Each row is a point on a landscape with many valleys, with its height.
From any point a ball rolls to the lowest of the 3 points nearest to it. It stops when none of these is lower. Distance is the straight distance between rows; heights are no part of it.
J202 height 192: [108 125 200 115 159 123 146 101 180 136 126  70 130 149 123 115  85 162
 136 138 163 119 147 148 151 156 112  90 163 113 130 152 160 162 118 126
 111 122 118 128 103 140 147 107 101  80 151 104 113 134 130 128 107 194
 150 130]
J768 height 858: [118 152  88 183 123 145 131 146  91 123 124  92 100 135 108 156 170 124
 115 131 106 145 133 125 125 154 135 118  74 136 172  87 103 146 127 121
 124 140  93 167 129 119 142 135 133 126  98 103 108 119 117 124 112 103
 167 136]
J574 height 294: [126 127  70 156 136 158 127 136  91 114  99 112 125 114 122 156 164 149
 123 141  84 123 113 116 149 129 131 118  67 123 153  98 134 124 115 101
 144 132 130 132 124  99 109 127 137 126 104 135 111 132 112 133 125  83
 135 155]
J76 height 555: [111 102 121  83 134  85 117 114 161 111  90 172 148 122 152 101 106  96
 151 105 110 141 112  75 124 116 145 157 112  91 123 143 192 110 141 136
 134 106 158  67 133 100  88 108 131 134 139 178 124 144 109 111 157  94
 146 148]
J99 height 170: [140 144 154 133 109 141 124 141 126 149 158 106 107 159 123 144 124 126
 126 131 153 120 147 142 115 130 137 128 138 164 124 122  88 149 130 126
 110 157 116 167 136 155 192 156 120 128 120  81 139 120 135 131 112 165
 133 113]
J536 height 382: [119 134 168  99 131 129 145 115 166 135 125 116 126 134 125 103  94 132
 127 128 146 112 140 148 127 119 124 125 173 116 106 151 144 118 139 120
 123 101 119 118 125 142 152 101 114 107 148 113 138 132 121 132 119 173
 134 118]
J378 height 305: [130 125  74 163 101 164 116 129  83 115 119 133 102 126 107 142 191 141
 106 147  90 133 118 119 124 136 115 134  82 143 141  65  88 115 119 113
 126 149 119 171 117 115 129 158 150 141 119 130 115 118 139 129 129  63
 130 144]
J787 height 364: [135  98  58 136 131 151 103 120  81 118  93 176 120  76 121 126 190 129
 120 125  84 139  81  98 139 109 142 153  73 118 144  92 136  86 123 106
 179  85 161 109 118  71  62 147 143 144 126 168 104 120  91 130 146  48
 113 146]
J843 height 211: [112 118 181 106 146 124 161 108 170 115 102  98 125 137 130 104  99 150
 132 145 139 114 146 160 132 148 126 112 161  98 131 169 184 133 134 120
 124 109 127 118 131 117 107 110 119  87 160 137 132 137 128 138 125 156
 156 139]
J598 height 243: [125 127 172 112 126 116 150 124 160 126 152 117 137 153 107 117  83 147
 132 129 168 114 147 152 125 145 126 100 173 120 120 162 116 119 120 133
 133 125 128 123 120 166 149 105 103 102 143  97 143 138 138 136 119 197
 127 102]
J957 height 854: [149 149  99 171 120 153 123 146  88 133 142  84 113 154 124 163 170 124
 132 157 118 123 131 143 124 149 127 112 112 162 149  98  88 158 119 132
 115 155  90 184 131 132 166 144 129 142  97 105 120 107 140 125  93 112
 158 142]
J776 height 605: [127  92 110 110 139 113 119 126 147 106  98 175 155 115 147 109 130 102
 145 135 106 146 117  80 139  95 134 151  98 106 112 134 198 128 133 125
 140 107 167  71 147  76  45 100 147 154 137 195 104 144 104 137 148  82
 149 153]
J597 height 245: [158 186 155 159 138 119 143 111  98 139 175  39  98 154 123 151 117 138
 113 161 182 105 146 149 121 158 140  91 161 160 167 115  84 192 107 115
  87 184  73 188 128 181 198 134 104 117 119  96 132  99 142 115  73 179
 163 125]
J791 height 668: [123 132  84 124 133 101 102 134 133 120 122 198 129 112 140 120 139  93
 148 115  97 132 105  78 115 113 122 177 115 114 103 125 161 106 147 148
 128 121 175  65 132 108  89 135 155 165 112 168 135 149 103 121 169  83
 114 135]
J930 height 224: [146 141 195 117 182 115 166 101 147 137 130  21 111 152 119 129  81 174
 106 141 176 110 160 157 150 169 110  70 187 121 177 146 129 186  94 112
  86 143  70 142 143 184 151 141  95  71 120 110 113  93 111 117  77 227
 195 138]
J698 height 281: [125 123  47 146  96 181 101 122  55 102  99 164 109  92 127 130 199 153
 105 136  58 162  74  94 164 132 127 122  55 108 156  71 104  95 124 109
 171 110 136 145 116  68  65 148 132 153 106 136  97 112 104 128 120  31
 122 135]
J732 height 383: [138 156 212  91 114 108 121 107 179 158 203 120 153 133 122 149  87  97
 121  92 176 127 161 154  97 116 133 121 196 152  91 163  92 116 106 146
 103 157  76 155 141 178 205 121 137 134 164  76 152 129 183 132  91 201
  77  72]
J658 height 286: [115 125  48 161 106 166  96 132  60 113  97 137  90 105  97 133 194 152
 110 133  67 153  86 111 151 138 120 139  55 135 157  57 105 116 124 132
 139 123 117 170 121 100 116 142 148 149 114 138  89 117 118 136 123  48
 137 137]
J555 height 302: [127 138 200 107 130 116 141 115 172 135 152  85 158 141 116 120  91 139
 118 135 174 118 156 178 125 130 130  93 173 114 129 152 113 143 109 132
 122 153 118 159 140 182 191 113 111 105 146  85 143 129 144 123  92 219
  94 101]
J617 height 603: [116 123 125 117 143 137 154 134 129 123 106 110 125 129 149 124 137 148
 127 133 127 108 149 138 148 122 121 119 116 114 140 149 177 144 132 105
 134 100 152  97 127 101 108 111 113 115 131 140 130 139 104 138 130 128
 164 153]
J488 height 834: [141 149 108 139 127 145 130 146  92 130 131  96 109 136 118 141 150 114
 124 126 112 134 128 136 132 143 125 131 101 150 138 108  92 132 122 136
 115 155 125 154 127 124 165 149 120 142  98 101 132 123 143 129 139 124
 157 143]
J442 height 451: [104 102 162  91 140 101 135 100 195 117 104 153 176 127 134 104  61 100
 147 122 128 135 134 125 130 103 133 140 179  98 101 170 180 121 154 155
 135 105 130  95 138 115  93  92 136 126 158 158 138 142 140 127 146 123
 114 123]
J958 height 159: [144 153 147 116  90 110 115 131 164 145 169 172 131 138 121 130  87 110
 120  93 165 113 141 150 102  94 133 152 186 156  97 125  90 106 145 159
 121 134 102 132 124 140 164 135 120 150 153  96 149 147 160 129 138 167
  84  80]
J168 height 481: [121 139  95 131 153 112 119 134 109 126 126 177 120 121 154 135 153 103
 147 134 112 118 109 115 119 119 133 150  99 130 124 111 137 101 134 124
 146 101 162  99 123 107 106 124 128 143 131 173 132 127 113 126 145  94
 106 131]
J84 height 494: [135 109  63 148 111 133  86 144 103 128 138 220 122 117 135 142 170  99
 137 101 102 142  86 107 112 101 134 182 100 143  89  88 102  88 141 159
 118 127 159 102 126 117 114 164 152 196 124 170 147 132 123 111 158  37
  89 132]
J513 height 275: [121 110  71 170 120 154 136 129  76 115  91 126 111 113 109 127 178 166
  98 144  84 151 123 109 158 136 127 127  78 118 147 107 132 119 131  88
 158 105 118 128 115  86  76 137 142 129  99 147  99 112 117 140 139  76
 132 148]
J819 height 548: [113 130 125 146 159 147 157 118 118 107  88  74 125 134 136 128 128 172
 116 150 118 101 138 122 134 149 118 114  88 108 151 155 183 163 115  97
 121 141 141 131 134 119  99 113 126  85 100 137 101 127 114 137 131 131
 184 170]
J754 height 202: [137 123 217 114 161 118 156  97 212 137 139  51 136 121 116 103  64 142
 130 134 166 143 162 155 134 151 101  65 167  95 141 171 146 158 113 150
 103 137  98 124 144 180 152 105 110  75 147 109 125 128 137 128 105 205
 128 123]
J682 height 255: [145 142 112  97 101 112 106 157 123 130 157 195 137 148 138 141 107  90
 141 103 138 125 125 125 101  98 133 164 155 166 102 118  78  91 155 154
 124 129 137 125 115 136 163 141 134 160 139 109 160 138 137 121 158 132
  97  97]
J206 height 236: [124 107  84 138 119 168 149 126  89 105  60 127 114  83 134 127 174 168
 124 147  73 147 101 101 181 139 112 118  75 106 158 114 162 128 100  89
 174  85 134 118 115  95  10 110 133 114 104 158  86 104 107 146 137  56
 159 160]
J731 height 357: [118 102 157  99 150 104 147  94 169 117  92 130 160 126 155  93  88 134
 143 126 147 113 145 133 123 110 117 147 163  96 121 156 186 119 135 143
 142  96 129 112 145 105  98  92 120 115 156 143 136 140 132 130 139 142
 142 123]
J270 height 766: [106 113 125 129 138 111 143 111 125 107  92 137 137 111 172 104 139 135
 126 135 125 132 130 104 128 118 117 138 109 109 128 130 177 137 142 131
 132  95 161  84 122 103  80 110 142 130 134 179 127 143 125 133 151  99
 149 154]
J651 height 731: [125 105  75 132 118 103  75 149 105 106 119 214 129 102 127 119 145  78
 142  97  66 172  86  90 120  94 146 187 100 142  88 117 125  86 145 160
 129 119 187  48 135 104  84 140 158 187 125 185 135 138 107 126 164  43
  93 125]
J799 height 363: [129 111  58 146 115 137  93 131  78 107 111 174 116  99 117 126 185 120
 123 132  90 145  79 108 118  91 136 159  84 122 131  78  98 100 132 132
 143 111 158 119 115  97 103 165 157 160 122 154 120 122 107 122 156  40
  92 140]
J429 height 386: [118 122  54 167  96 137  84 141  87 112 120 223 120  93 129 139 191  95
 118 115 103 143  65 103 110  74 136 191  83 134 123  54  85  84 126 151
 122 137 138 112 116 109 107 172 159 188 124 160 122 120 121 117 151  26
  97 123]
J412 height 264: [131 154 205 111 116 116 129 114 158 145 173  67 138 151 116 136  80 117
 120 114 175 112 156 159 105 135 129 102 175 141 114 142  87 132 105 127
 101 172 100 170 136 178 193 125  93 127 142  75 145 127 164 131  85 199
  93  90]
J320 height 656: [109 129 105 110 118  94 105 134 147 129 137 199 144 122 137 124 102  82
 161 102 115 137 110 103 122 109 146 170 139 116 118 142 165 108 161 130
 150 119 144  77 122 110 113 126 153 137 143 159 146 146 124 121 170  94
 101 128]
J110 height 156: [131 162 176 114  88 114 115 133 145 156 187 137 126 145 125 137 103 115
 128 105 159 115 144 159 102 114 130 137 161 172 112 128  96 139 131 136
 109 145 121 167 122 170 186 132 115 121 142  89 160 124 159 122 113 182
 117  88]
J510 height 405: [146 148 168 103 105 134 134 136 150 161 159 144 134 150 112 129  96 120
 140 113 152 113 154 133 114 116 127 133 185 135 103 133 102 108 125 133
 129 141 118 145 125 135 184 130 108 121 157  88 143 137 151 126 120 165
  89  99]
J102 height 370: [146 146 128 132 101 128 110 154 121 140 162 142 131 165 135 145 117 104
 133 112 146 129 136 137 108 121 127 161 152 173 101 114  92 118 142 145
 119 137 116 145 105 132 171 135 117 139 137 109 168 138 143 119 136 140
 106 102]
J603 height 285: [135 111  39 154 110 186  80 136  65  97 113 164 100 109  92 138 197 147
 112 132  78 150  86 117 135 114 116 163  86 135 142  61 101  93 131 130
 144 128 140 159  99  88 125 158 132 168 114 144 109 119 120 130 131  35
 112 158]
J890 height 279: [136 120  66 153 121 159 123 140  68 107  99 132 120 100 119 125 193 157
 114 147  67 143  99 100 155 139 124 135  68 122 145  98 113 105 108 108
 158 100 138 139 110  83  93 141 126 137  91 151 114 113  99 118 139  59
 136 141]
J75 height 287: [128 144 209 108 127 114 130 107 181 153 171  87 158 122 117 118  83 113
 124 107 176 132 155 161 103 133 118  83 191 117 108 177 114 119 129 143
 114 135  93 140 129 178 184 112 131 115 150  79 147 160 170 140 113 205
  93  81]
J570 height 621: [147 110  91 133 131 110 114 132 123 126 102 188 148 102 148 125 145 111
 138 119  92 144 111  79 142 109 142 161  75 111 116 127 167 129 144 124
 159  92 177  88 127 102  65 113 147 155 128 198 106 137 115 124 160  70
 115 133]
J80 height 184: [112 127 184 120 149 133 161  97 164 135 131  85 124 143 109 108  75 141
 119 138 160 116 156 162 143 146 124  91 162 125 121 160 147 139 125 120
 111 133 123 128 133 158 153 113 100  77 150  95 133 127 122 122 109 197
 129 123]
J490 height 492: [144 122 104 123 117 119  92 150  93 134 155 168 128 143 144 135 135  90
 131 107 142 128 125 110 114 104 131 172 144 141 121 104  84 103 143 141
 127 135 142 125 111 122 138 153 126 152 137 123 150 128 129 122 146 109
 110 115]
J834 height 793: [125 146 107 118 111 114 117 133 127 133 141 174 137 139 141 112 118  97
 149 112 137 124 118 115 114 118 132 156 161 123 128 140 117 113 150 138
 137 110 137 102 108 114 133 122 128 134 148 135 138 127 132 129 136 141
 105 109]
J857 height 274: [127 128 137 159 155 145 172 131 108 128 105  61 103 154 134 149 142 156
 118 148 150 117 141 136 146 163 123  74 111 129 159 157 132 167 121 112
 111 152 101 139 119 127 122 140  97  95  95 119  92 124 122 133 107 165
 196 159]
J808 height 674: [124 105  84 107 123 104  87 144 135 120 128 222 144  95 142 132 145  91
 144 102  81 151  61  82 122  71 146 179  71 124 123 125 156  98 128 149
 138 122 181  46 136 101  86 127 150 179 138 186 145 131  96 118 158  41
  89 144]
J701 height 216: [121 139 157 126 147 143 148 147 141 130 133  96 127 157 132 115 103 146
 132 139 137 118 142 154 132 150 117  98 148 130 129 154 124 136 127 112
 124 137 126 129 135 138 163 131 117  97 133 113 133 137 129 136 124 176
 154 128]
J340 height 356: [144 118  78 172 120 133 110 136  83 122 113 157 127 109 134 145 172 131
 127 125  98 133  99 122 125 117 122 148  79 136 132 101 116 104 133 119
 148 107 144 123 112 102  91 138 152 141 116 150 125 135 106 124 149  67
 102 138]
J226 height 380: [152 121  60 143 116 132  79 157 104 121 122 170 105 118 134 127 176 118
 124 124 106 130  85 114 113 108 143 173  95 131 111  92  99  98 141 145
 147 111 142 126 122  85 114 146 156 156 127 155 136 125 120 122 153  68
 109 132]
J803 height 691: [112  99 117  81 125  92 113 125 167 104  86 207 157 106 143 103 104  99
 141  94  85 141 119  84 138 109 130 169 103  98  93 145 210 130 132 135
 135 111 169  55 158  95  53 100 145 159 147 195 110 150 106 125 179  59
 118 142]
J91 height 266: [122 113  95 149 122 137 163 116  94 118  84 102 114 100 142 143 156 162
 114 145 101 124 147 109 155 156 108 114  68 117 140 138 166 144 126  97
 159 114 126 121 111 107  63 114 133 106 117 140 101 125 116 140 126  95
 146 173]
J901 height 417: [135 103  70 132 111 112  80 142 114 117 119 213 134  83 130 121 171  98
 145 118  70 150  64  92 127  96 147 173  80 124 121 103 131  85 117 146
 129 115 174  69 138 106  88 145 165 178 126 187 117 140  88 119 160  26
  90 131]
J904 height 776: [122 115 117 119 143 110 136 140 138 126 108 141 127 127 149 116 103 131
 139 125 140 120 141 129 134 130 135 143 128 120 123 150 144 116 138 114
 144  94 151 107 132  95 110 104 128 116 142 149 141 145 109 132 152 124
 122 132]
J161 height 200: [135 134 190 119 140 129 164 116 166 148 155  76 109 156 114 130  83 131
 143 131 168 119 154 166 122 163 134  76 177 125 147 158 118 159 105 129
 114 151 107 141 136 172 169 120 107 100 109  84 150 122 127 114  91 210
 147 108]
J568 height 332: [138 137  76 155 108 165  98 142  78 121 128 148 109 118 109 138 184 130
 111 135 101 149 110 118 120 122 135 152  82 146 137  87  93 104 130 128
 136 135 138 146 111 118 131 154 129 158 115 136 139 143 131 126 136  73
  99 138]
J471 height 315: [121 115  80 167 118 174 134 138  78 104 102 105 100 115 127 144 185 146
 116 160  83 149 108 122 141 151 121 116  70 133 158 101 117 132 117 104
 148 145 113 153 121 103  98 144 138 137  78 108 105 114 119 123 118  87
 151 140]
J41 height 42: [121 123 227 112 143 116 128 109 208 133 148  89 157 136 118 103  76 128
 122 122 151 125 146 173 122 138 101  83 201 104  91 180 133 134 131 139
 129 121 114 131 137 166 157  98 117  92 168 101 154 152 155 126 120 195
 110 101]
J239 height 249: [146 163 198 100  96 118 125 137 162 169 205 124 140 143 109 133  98 124
 121 107 171 139 151 155 102 121 125 130 172 174 110 138  74 135 111 136
  97 161  76 180 158 165 209 132 114 120 145  75 142 101 166 135  94 189
  95  82]
J990 height 217: [130 157 160 127 136 131 117 133 118 145 169  78 136 161 107 142 120 132
 136 155 143 115 147 138 120 151 136  99 149 150 145 117  82 173 116 129
 104 174  97 165 156 172 192 144 107 123 105  86 140 107 155 109  92 181
 152 115]
J325 height 669: [135 143  96 136 111 149 104 155 105 127 137 133 113 158 118 132 151 133
 131 132 115 134 120 119 120 137 119 158 102 157 119 110 110 119 127 135
 125 143 141 150 123 111 150 134 143 142 127 127 140 139 142 127 146 103
 116 152]
J132 height 194: [145 160 154 129 140 130 153 117 135 130 143  79 112 163 115 142 112 141
 128 147 152 113 148 150 124 154 131 102 152 141 148 131 112 155 118 123
 102 154 113 135 140 157 165 138 111  99 116  99 124 129 136 125  96 172
 169 134]
J411 height 676: [117 122  93 122 143 129 151 147 110 122 122 140 120 138 149 124 139 139
 119 137 120 125 133 120 123 122 138 126 109 115 120 125 134 129 128 107
 126 109 155 116 133 105 108 113 133 123 137 147 130 151 133 128 143 116
 139 144]
J729 height 253: [162 154 185 130 156 127 164 107 144 136 160  41 117 150 110 136 107 156
 122 145 181  81 148 148 128 160 132  71 186 151 171 142 116 181  95 121
  89 169  83 173 134 185 184 145 102 101 119  86 134  99 113 135  92 208
 176 117]
J969 height 229: [142 144 180 118 118 122 133 122 137 167 171  91 131 149  96 136  90 134
 133 147 174 116 154 152 104 141 140 110 174 145 131 123  82 160 109 130
  95 154 108 173 146 163 204 128  94 120 112  70 142 110 144 113  83 196
 140  96]
J86 height 604: [130 131 172 109 129  92 125 111 171 138 156 146 148 144 110 119  87  99
 129 106 172 126 135 154 111 127 121 139 180 107 101 180 121  96 140 146
 150 132 114 119 135 149 159 106 132 123 155 111 140 150 161 138 126 176
  80  83]
J330 height 579: [147 152 136 130 111 130 119 151 129 138 152 129 110 142 131 135 127 122
 143 145 145 106 148 149 113 128 148 131 137 153 122 134 101 139 139 134
 133 137 127 143 124 131 171 144 132 135 140 100 153 145 132 133 121 153
 116 120]
J187 height 171: [107 136 161 116 145 124 148 117 146 145 127  88 124 148 117 124  98 143
 137 125 154 121 150 151 148 156 139 106 144 123 133 141 138 154 113 108
 117 147 121 134 143 156 158 121  97  99 123 103 125 130 127 126 105 196
 146 133]
J543 height 219: [150 149 116 107  99 113  96 150 122 149 165 176 125 143 143 130 115  98
 135 101 134 129 118 140  98 111 143 175 169 169 101 103  80 105 152 153
 122 125 111 132 124 143 167 139 135 156 152  93 147 130 150 119 133 130
  99  76]
J477 height 283: [141 116  42 147 100 162  82 148  74 104 114 183 100  85 113 123 195 153
  87 139  66 144  64  99 147 126 120 146  65 122 143  69 104  87 125 115
 154 108 154 145 114  80  93 155 143 164 102 152 104 111 102 119 145  40
 123 150]
J637 height 193: [114 132 145 134 145 137 170 135 128 114  91  72 134 135 142 128 107 168
 138 138 133 110 170 143 156 149 122  93 130 123 146 140 153 166 130 110
 110 136 123 134 148 151 113 140 114  71 120 123 120 124 133 127 117 163
 176 143]
J185 height 495: [102 104 150  88 133  91 136 120 175 122  78 160 162 100 150 111  91 107
 156 120 127 133 125  97 122  97 147 146 149  90 126 148 196 130 161 133
 137  98 157  88 126 116  75  99 127 138 145 173 122 124 141 137 164 111
 138 133]
J627 height 262: [125 111  75 158 143 153 148 129  83 112  97 113 105  92 135 131 183 143
 105 154  98 137 121 120 158 130 122 117  67 131 135 114 147 140 118  96
 160 121 128 134 126  95  51 123 131 113 109 137 105 125  97 130 140  83
 139 157]
J36 height 571: [110 118 115 173 137 151 147 137  84 137 110  84 111 130 132 138 162 157
 123 155 107 122 140 135 138 143 131 121 105 121 148 120 116 129 128 100
 125 151 121 138 134 140 123 132 119 129  91 115 124 124 130 130 113 135
 146 145]
J19 height 244: [131 148 134 164 139 132 153 130  82 128 161  71 114 154 110 149 133 127
 124 157 149 110 141 139 126 153 128  86 134 143 153 125 107 162 126 123
  99 150 110 161 131 159 160 131 115 105 101 116 115 122 136 116 103 179
 169 148]
J710 height 276: [138 149 178  91  81 102 116 133 169 167 200 135 157 155 133 124  93 106
 128  87 175 116 150 150  85  96 127 140 182 163  91 134  77 121 133 159
 112 151  88 161 111 158 202 122 120 149 155  75 157 125 156 123 103 174
  78  64]
J688 height 263: [103 103 202 100 151 119 144  96 204 123 128 115 154 133 136 110  79  97
 127 110 164 125 164 164 119 127 106  83 210  93  96 205 138 122 156 160
 140 118  95 122 150 155 156  94 144 110 188 133 139 148 162 128 142 194
  90 102]
J690 height 121: [113 124 156 112 148 129 149 131 140 119 114  98 132 136 122 100 104 155
 129 131 148 111 155 163 141 142 123 118 146 123 135 156 146 141 129 120
 117 118 142 126 128 138 140 119 113 102 112 122 123 131 116 137 113 185
 164 133]
J552 height 235: [155 172 181 127 119 112 147 112 109 158 180  54 128 140 113 164 114 119
 115 154 184 115 156 163  99 135 147 117 191 155 154 108  69 186  84 136
  93 151  86 183 135 191 213 133  94 120 115  85 133  87 145  96  74 200
 131 112]
J101 height 406: [129 166 132 144 136 151 138 135 103 141 141  95 124 150 130 152 138 136
 130 146 143 115 165 139 121 154 119 126 112 143 144 128 122 153 139 110
 126 133 101 146 136 139 160 149 107 111  95 106 136 124 146 143 122 152
 151 137]
J222 height 725: [110  95 108  94 118 112  95 128 150 104 105 228 153  97 138 105 138  97
 149 119  70 156  92  77 150 109 143 145  73 117 121 148 209 126 130 129
 139  97 176  54 136  94  37 112 156 161 136 201  98 148 123 132 171  58
 124 133]
J74 height 196: [113 117 193 128 166 132 164  95 175 141 116  47 120 142 118 111  93 172
 129 125 169 125 160 164 147 159 106  69 164  95 133 157 165 168 111 138
 115 150 116 128 129 166 133 135 114  75 134  97 111 123 123 128 102 198
 157 139]
J453 height 214: [123  90 113 134 126 158 130 100 109 115  69 153 143  73 152 132 165 147
 122 142  68 139 121  77 148 124 120 137  81 106 127 115 180 135 106 102
 170  76 154 109 134  81   4 106 146 126 113 180  82 102  98 145 149  39
 148 152]
J473 height 458: [134 134 195  95 103  98 129 141 172 166 172 116 165 137 131 132  72 110
 131  86 175 122 148 160 102 101 129 112 200 145  80 154 101 111 129 149
 112 155 104 148 127 165 190 118 143 130 159  79 151 148 175 138 105 197
  75  65]
J16 height 223: [137 130 163 150 165 133 160 122 140 130 106  68 126 157 123 129 126 161
 129 147 159 108 144 151 142 158 131  73 126 111 164 151 143 153 112 121
 102 142 105 147 130 161 134 133 111  80 111 115 108 117 132 120 105 179
 179 151]
J539 height 125: [118 117  85 148 134 137 146 134 107 117  94 147 143  95 157 124 163 139
 120 134  97 139 118  93 144 120 121 133  82 119 139 104 168 110 128 110
 158  87 145 105 130  82  68 121 157 144 119 176 110 119 106 150 151  69
 122 162]
J947 height 197: [116 125 196 122 158 126 153 107 176 139 130  56 123 149 109 104  89 159
 130 133 162 121 149 161 130 155 120  69 170 115 151 153 148 177 119 136
  91 147 105 144 140 182 140 123 109  77 132 101 129 105 125 127  91 217
 161 136]
J79 height 842: [138 149  98 143 118 144 103 168  84 144 151 143 112 148 136 142 142 112
 130 135 122 118 130 127 116 136 128 146  94 165 121  97  89 120 146 149
 107 152 118 156 117 119 164 157 147 144 127 117 152 122 140 131 131 104
 117 117]
J825 height 368: [128 106  53 143 110 120  91 140 100 117 107 211 129  86 132 124 180 101
 135 112  85 156  60 103 139 104 144 155  87 136 110  85 122  76 116 143
 137 120 147 100 137 104  81 160 153 188 125 177 121 110  98 114 167  29
  98 131]
J992 height 265: [150 173 135 157 120 144 132 120  95 143 161  48  98 149 121 180 147 131
 114 149 153 110 126 133 127 163 118 108 149 155 163  95  83 189 112 122
  90 166  88 183 126 165 192 140 134 138  85  86 121  93 145 113  93 161
 161 144]
J715 height 307: [114 117  90 152 131 146 135 136 103 107  93 108 121 109 124 137 167 156
 125 138 110 139 119 117 159 135 131 118  73 117 142 123 151 137 123  96
 135 122 130 137 118 119  96 138 127 105 102 147 123 130 111 146 132 105
 134 155]
J361 height 444: [116 124 108 144 146 138 157 130 111 119 117 107 104 133 138 143 131 159
 116 140 130 114 141 132 151 142 119 106  99 133 137 148 150 138 117 108
 127 140 124 134 122 125 111 133 103 109 104 114 108 133 115 146 121 141
 153 164]
J332 height 733: [129 134  90 114 126  94  94 134 124 134 145 209 139 124 146 118 106  91
 152  92 135 146 105 115 109  97 140 180 133 152 103 137 118  90 157 140
 135 131 161  86 125 123 124 143 136 167 133 137 152 127 119 123 153  89
  88 117]
J708 height 532: [118 109 127  90 126  87 129 120 166 125 119 163 161 124 138 113  90 103
 142 110 131 128 141 126 114 100 136 145 154 104 104 155 154 117 166 142
 144 100 158  97 117 113 113  94 133 138 140 166 134 151 136 122 158 122
 116 130]
J580 height 610: [124 108 138  96 139  82 127 130 170 123 142 181 143 134 131 107  87 103
 142  95 147 130 131 126 119 107 138 150 162 112 111 158 128 108 158 148
 145 116 147 106 110 118 133 109 128 144 153 128 153 151 127 133 151 158
  92 103]
J769 height 167: [126  94 114 127 139 143 158 123 134 114  91 124 135  91 146 135 161 152
 105 148 102 125 136  94 158 131 117 123  96 105 126 135 180 122 110 109
 150 107 147 130 140  99  51  98 151 115 131 170  99 123 109 159 141  88
 166 166]
J951 height 584: [127 131 153 129 141 129 153 132 124 139 148 109 122 151 119 126 113 136
 127 139 147 121 138 128 119 154 143 123 139 130 141 132 128 131 135 125
 133 122 138 129 124 128 144 127 122 106 128 103 149 132 135 133 125 160
 139 115]
J398 height 448: [117  92 192 102 157 124 137 104 212 131 104 113 158 127 137 109  75 117
 134 124 160 130 151 141 121 127  86 109 189  76 102 191 163 115 154 158
 141 107 123 113 133 145 121  99 140 119 183 131 148 145 148 137 135 190
 109 116]

For each start below, name the point where the ball stops.
J84 | J627
J320 | J690
J834 | J958
J651 | J627
J597 | J110
J325 | J627
J86 | J690
J803 | J690
J168 | J627
J947 | J690
J412 | J110
